A landscape with many peaks, sampled at points; each row gives a point and its height.
From any point a climber steps to the highest of the 6 points nearest to it. It stops when none of these is higher. Distance is the straight distance between rows; heights are no part of it.
fefi: [145 180  91 101  52 139 121 108  80 145 169 153 151 180 124 159 128 153
 158 106 142 165 217  62 178 111 159]  (h 687)
Zize: [135 139 158 122 121 104 197  89  90 161 149 169 174 131  97 173 139 102
 118 118 168 149 117 113  77 148 157]  (h 356)
fef: [108 132 146 129 156 138 117 140 171 121 113 110  98 119 126  86 119 120
 121 153 122  82  96 139 116 130 103]  (h 508)
Vufo: [ 88 141 126 163 160 109 145 112 103 126 157 193 110 144 120 128 103 122
 108 123 191 146  86 114 108 141 143]  (h 752)
Lag: [179 126  79 146 105  95 116 134 140 115 113  94 153  92 109 115 139 159
 140 150  69 118 134 126 156 152 123]  (h 776)
Saru: [ 99 113 173  99 120 142 192 113 103 130 114 150 121 126 123 155 139  84
 130 108 173 152 119 136  69 109 119]  (h 393)
tifub: [144 142 129 137 136  94 137  94 130 140 138 135 155 129 129 134 145 114
 123 151 138 156 136 119  92 117 144]  (h 571)
Mamo: [134 155  77 210 141  87 126 119 119 136 158 129 152 124  96  80  93 134
  96 124 120 118  83 102 188 209 138]  (h 330)
menun: [ 97 173  82 212 135  86 103 105 114 149 182 106 160 152 115  92 133 151
 108 148 147 151 134 117 153 166 172]  (h 520)
fesaf: [121 113 161  95 151 124 127 141 164 122  90 100 108 112 145 120 143 129
 133 162  98  95 123 144 101 107 105]  (h 526)
fupip: [111 115 166 117 146 123 155 106 162 138 110 124  89 123 123 104 129 100
 129 143 131  91  97 139  60 111  97]  (h 424)
Pagit: [131 142 126  70  67 178 160 127  76 129 132 144 152 137 139 212 119 142
 196 111 164 210 175 113 188 114 148]  (h 636)
Lud: [168 108  94 148 118 114 147 133 137 122  89 110 117  76 100  78 113 101
  86 118  64  82  75 127 142 186  80]  (h 725)
taru: [173 128 113 114 125 115  86 153 154 121 118  98 137 109 147 130 159 166
 145 149  75 115 160 131 148 104 127]  (h 743)
fub: [ 86  88 196  87 144 173 125 175 150 104 110 102  92 144 183 137 131 106
 139 135 115 114 141 183 100  89 124]  (h 516)
tepul: [152 150  74 178 108 110 112 125 134 124 143  57 146 104 125 100 150 164
 118 158  79 115 150 134 185 155 135]  (h 737)
vavef: [ 72 112  83 176 164 146 112 125  83  94 169 168 102 147 151 147  95 136
 118 109 231 173  96 136 168 137 185]  (h 39)
kab: [162 124 167  36 129 153  98 165 147 157 104 164 113 155 156 157 138 147
 175  98  97 110 163 122 128  66  93]  (h 829)
ziz: [167 115  87 157 114 118 135 165 106 126  93 101 140  85 107  76 127 103
  78 109  86  80  98 151 179 200  93]  (h 716)
gede: [155 147 103 113  95 118  96 133 116 135 154 138 148 153 128 145 156 154
 158 116 132 155 211  94 146  87 146]  (h 726)
kup: [159 120  99 142 133 128 134 157 137  90  94 128  87 104  92  74  93  86
  84  96 116  48  54 125 158 189  62]  (h 664)
nunok: [161 140 142  66 101 147 113 152 113 152 111 161 125 160 135 166 145 139
 176 105 116 162 189 107 142  69 121]  (h 777)
bese: [161 157 107 103  95  95 129 103 106 148 152 141 154 148 108 159 150 153
 156 117 137 166 190  80 132 110 163]  (h 686)
Vun: [158 124 125 149 135 110 147  98 157 132 105 136 116 101 101  94 104 110
 108 136 105  88  63 113 107 152  96]  (h 631)
sofem: [139 161 108 144 115  78 144  83  95 140 179 126 195 159  91 140 142 144
 123 127 130 151 157  86 104 160 190]  (h 821)
Pabo: [139 162 159 120 121  99 181  74  71 144 187 153 189 146  86 187 147 127
 132 106 143 135 141  79 101 165 172]  (h 502)
Bifil: [ 89 132 180 124 152 168 100 168 174  96 109 110  59 143 147  91 106 112
 121 144 116  56 106 141 140 144  80]  (h 497)
kunum: [128 158 110  99  85 143 131 129  80 142 142 129 150 148 137 187 168 143
 159 108 161 186 200 121 168  94 163]  (h 672)
zof: [ 84 139 144 150 152 165  76 157 167 111 124 112  88 110 144 100 113 116
 107 154 133  86 111 143 173 134 100]  (h 607)
vikin: [182 146 107 132 108  74 146  76 113 131 157 138 184 149  99 144 130 151
 137 132 106 157 147  79  97 141 171]  (h 613)
Fid: [190 103 121  93 124 132  94 169 174 112  99 120 132 103 151 128 135 180
 151 121  46  82 140 141 152 116  95]  (h 817)
big: [147 123  95 182 126 104 153 136 120 123 104 134 126  94  74  78  93 101
  81 105  78  90  67 125 160 194  90]  (h 667)
Veg: [122 111 176  54 139 136 135 164 147 117 108 119 109 130 163 158 148 116
 162 123 119 116 150 140  79  72 115]  (h 580)
Sulim: [184 123 110 176 133  77 152  72 136 143 138 124 162 121  73 110 107 132
 100 129  91 125  80 106  89 173 143]  (h 174)
suga: [ 90 106 126 148 163 143 139 134 144  58 141 154  28 145 134 130  83 116
 148 114 196  98  80 117 115 126 106]  (h 293)
makik: [ 71 127 119 133 124 158 143 125  74 137 129 165 155 143 141 136 112 109
 110 112 212 204 124 158 136 129 157]  (h 262)
Bar: [128 165  91 127  81 120 107 115 101 135 171 116 151 168 135 157 169 153
 150 127 149 171 206  97 159  94 181]  (h 684)
riguk: [205  83 115 115 121 103 141 108 152 116  93 124 130 102 103 125 125 150
 136 127  52 100  96 108 100 122 101]  (h 879)
Gomu: [ 90 124 144 128 129 141 176 111  84 143 128 157 150 132 125 151 130  90
 116 117 187 176 114 142 100 120 142]  (h 315)
sipad: [108 131 135 154 153 108 139 110 145 138 115 140 109 122 129 102 120 114
 109 145 141 130 104 123  96 129 104]  (h 422)
ponef: [ 97 165 100 194 169 100 116 105 107 151 184 185 133 156 116 116 104 152
 115 118 171 148  91 101 141 176 176]  (h 47)
kib: [230  97 107 113 104 102 131  92 146 126 105 156 139 135  81 141 109 155
 144  96  67 135 124  81  98 110 113]  (h 800)
kenu: [122 149 114 168 155 111 122 116 156 117 127 146  97 123 111  89  89 126
 107 128 144  96  66 113 123 168 104]  (h 444)
zorum: [ 72 116 132 150 156 142 115 131 125 122 133 154  84 138 135 119  97 113
 113 133 198 148 104 137 113 119 119]  (h 156)
loz: [166 122  89 142 113 135 112 177 138 117 105  73 155  84 137  97 156 131
 110 128  70  80 135 162 196 175 110]  (h 733)
Gafop: [163 132 108 101 123 118  94 129 132 143 124 134 139 136 132 153 151 167
 158 139 114 141 183 112 132  81 138]  (h 722)
nar: [163 142  67 141  79  89  95 106 130 126 167 101 155 157 116 117 141 193
 144 130 102 149 189  96 154 127 158]  (h 703)
Gov: [138 154  97 185 154  88 141 100 138 147 142 138 139 123  88  85  97 127
 103 132 128 116  71 107 143 191 123]  (h 380)
gitak: [142 102 165  72 148 123 162 119 159 124 104 125 106 115 132 138 149 112
 152 121 119 101 125 126  65  89  94]  (h 503)
bega: [ 80 115 142 110 111 176 185 121  88 128 116 145 160 128 136 149 100  95
 123 102 220 193 115 169 134 138 146]  (h 215)
nofef: [ 57  96 115 118 121 185 105 143  96 130 123 102 135 128 176 140 123  94
 113 126 172 184 140 191 143  97 160]  (h 398)
fotav: [114 142 131 123 134 114 131 114 106 142 128 126 150 135 138 149 156 114
 126 142 154 175 150 133 123  98 163]  (h 495)
Gezo: [ 85 107 144 111 136 152 125 142 102 136 109 120 134 133 161 152 144 104
 126 139 159 175 148 154 127  97 152]  (h 396)
Rekog: [ 75 122 156 128 148 168  82 166 152 121 118  84 105 116 163 120 139 128
 118 162 117 106 138 168 147 115 131]  (h 596)
Lutu: [101 141  94 149 111 135  99 131 103 143 155  91 150 132 147 151 174 143
 139 149 150 167 186 136 157  93 170]  (h 619)
dal: [108 115 190  92 153 152  87 181 179 103 111  87 105 121 183 126 149 147
 136 149  80  81 133 170 138 107 118]  (h 545)
Zefi: [172 121  94 152 131  94 129 125 140 116  97  99 131  86 108  98 124 135
 113 139  66 109  91 127 137 166 103]  (h 779)
fal: [110 134 127 133 151 124 102 129 137 138 120 105 132 107 144 118 149 135
 132 165 121 130 139 143 148 114 139]  (h 640)
nomed: [ 78 111 147 123 119 153 195 114  94 129 146 188 128 133 125 137  96 100
 119  87 223 154  93 137  86 132 131]  (h 146)
tedo: [ 73 104 152 127 140 156 147 140 118 125 107 139  93 134 140 121 116  95
 131 141 173 145 127 148  88 104 118]  (h 268)
Mula: [ 88 137 137 150 138 174  64 158 154 133 147  69 120 101 169 114 154 128
 113 168 106 105 148 180 187 118 144]  (h 656)
Vod: [120 165  87 179 159 105 103 142 140 122 144 133 105 116 104  78  93 130
  96 132 139  99  92 109 177 184 104]  (h 345)
Dorut: [163 143  99 140 120  84 113 105 129 124 145 107 158 127 120 135 146 161
 143 145 101 150 161 109 120 135 145]  (h 786)
voro: [121 117 153  87 143 151  81 164 145 128 123 103 118 119 179 156 159 148
 145 142 104 125 170 155 139  73 144]  (h 651)
geveb: [ 90 127 160 123 110 168 227 105  60 153 148 174 188 118 118 168 110 115
 135 101 196 171  97 150 110 179 147]  (h 145)
lanop: [ 80  85 197  96 137 167 149 149 158  97  95 115  69 163 157 120 124  96
 151 127 133  96 122 161  67 112  82]  (h 376)
bil: [104 154 101 168 132 143  78 146 148 136 145  81 127  97 139  95 147 132
 100 162 124 117 139 145 180 133 128]  (h 697)
bip: [ 70 120 193 129 135 201  65 200 170  88 141 104  61 144 175 122  98 105
 103 137 111  75 125 177 189 144 105]  (h 476)
lal: [123 138 128 135 152 143 110 166 171  51 117 118  41 139 109  98  96 112
 120 115 141  45  80 110 149 167  69]  (h 544)
vato: [174 133 146 117 120  85 176  77 118 154 151 144 164 127  90 162 146 104
 132 114 138 134 113  91  70 124 144]  (h 445)
nikul: [208  98 121  90 106 150  91 148 165 146  82 163 125 139 129 113 101 189
 157 106  30 100 145 120 136  94  79]  (h 742)
viku: [134  98 196  58 142 143 104 175 164 108 102 118  93 145 180 156 146 155
 157 120  82 101 146 163 104  75 120]  (h 685)
Mopop: [205 133 113  88  83 139  83 132 131 162 106 170 147 172 118 101 114 167
 160 111  84 123 189  95 147  94  99]  (h 766)
rol: [ 50  83 156 110 135 185  97 169 140 109 114 100 109 142 182 137 125 119
 119 137 133 133 144 192 134  87 142]  (h 496)
bet: [ 90 158 103 183 145 121  97 108 127 141 152 111 133 124 142 108 138 131
 105 164 153 153 138 140 146 135 150]  (h 729)
nimat: [145 142 153 147 145  98 164  76 136 153 135 157 152 129 110 132 135 104
 117 129 144 129  97 105  54 128 123]  (h 331)
nufot: [121 148 133 165 156  83 143  84 110 159 170 163 176 149  88 115 124 136
  99 133 148 141 108  99  81 165 163]  (h 121)
rik: [216  70 118 149 117 101 170  91 144 120  98 119 115  74  79 130 117 133
 117 110  42  99  73 110  89 130 105]  (h 804)
Berit: [110 125 148  71 116 142 173 139  99 134 105 132 139 110 143 182 141  99
 154 127 161 170 142 136 118  98 135]  (h 397)
bomi: [119 103 183  71 114 141 192 124 121 138 110 129 113 113 129 156 142  78
 155 101 148 137 133 148  61 101 102]  (h 471)

For each start below, name the point where the climber stops.
fupip -> riguk
Gomu -> riguk
gitak -> kab
geveb -> kab
Gezo -> riguk
Bifil -> Dorut
kup -> riguk
lanop -> kab
Mula -> Dorut
fef -> Dorut
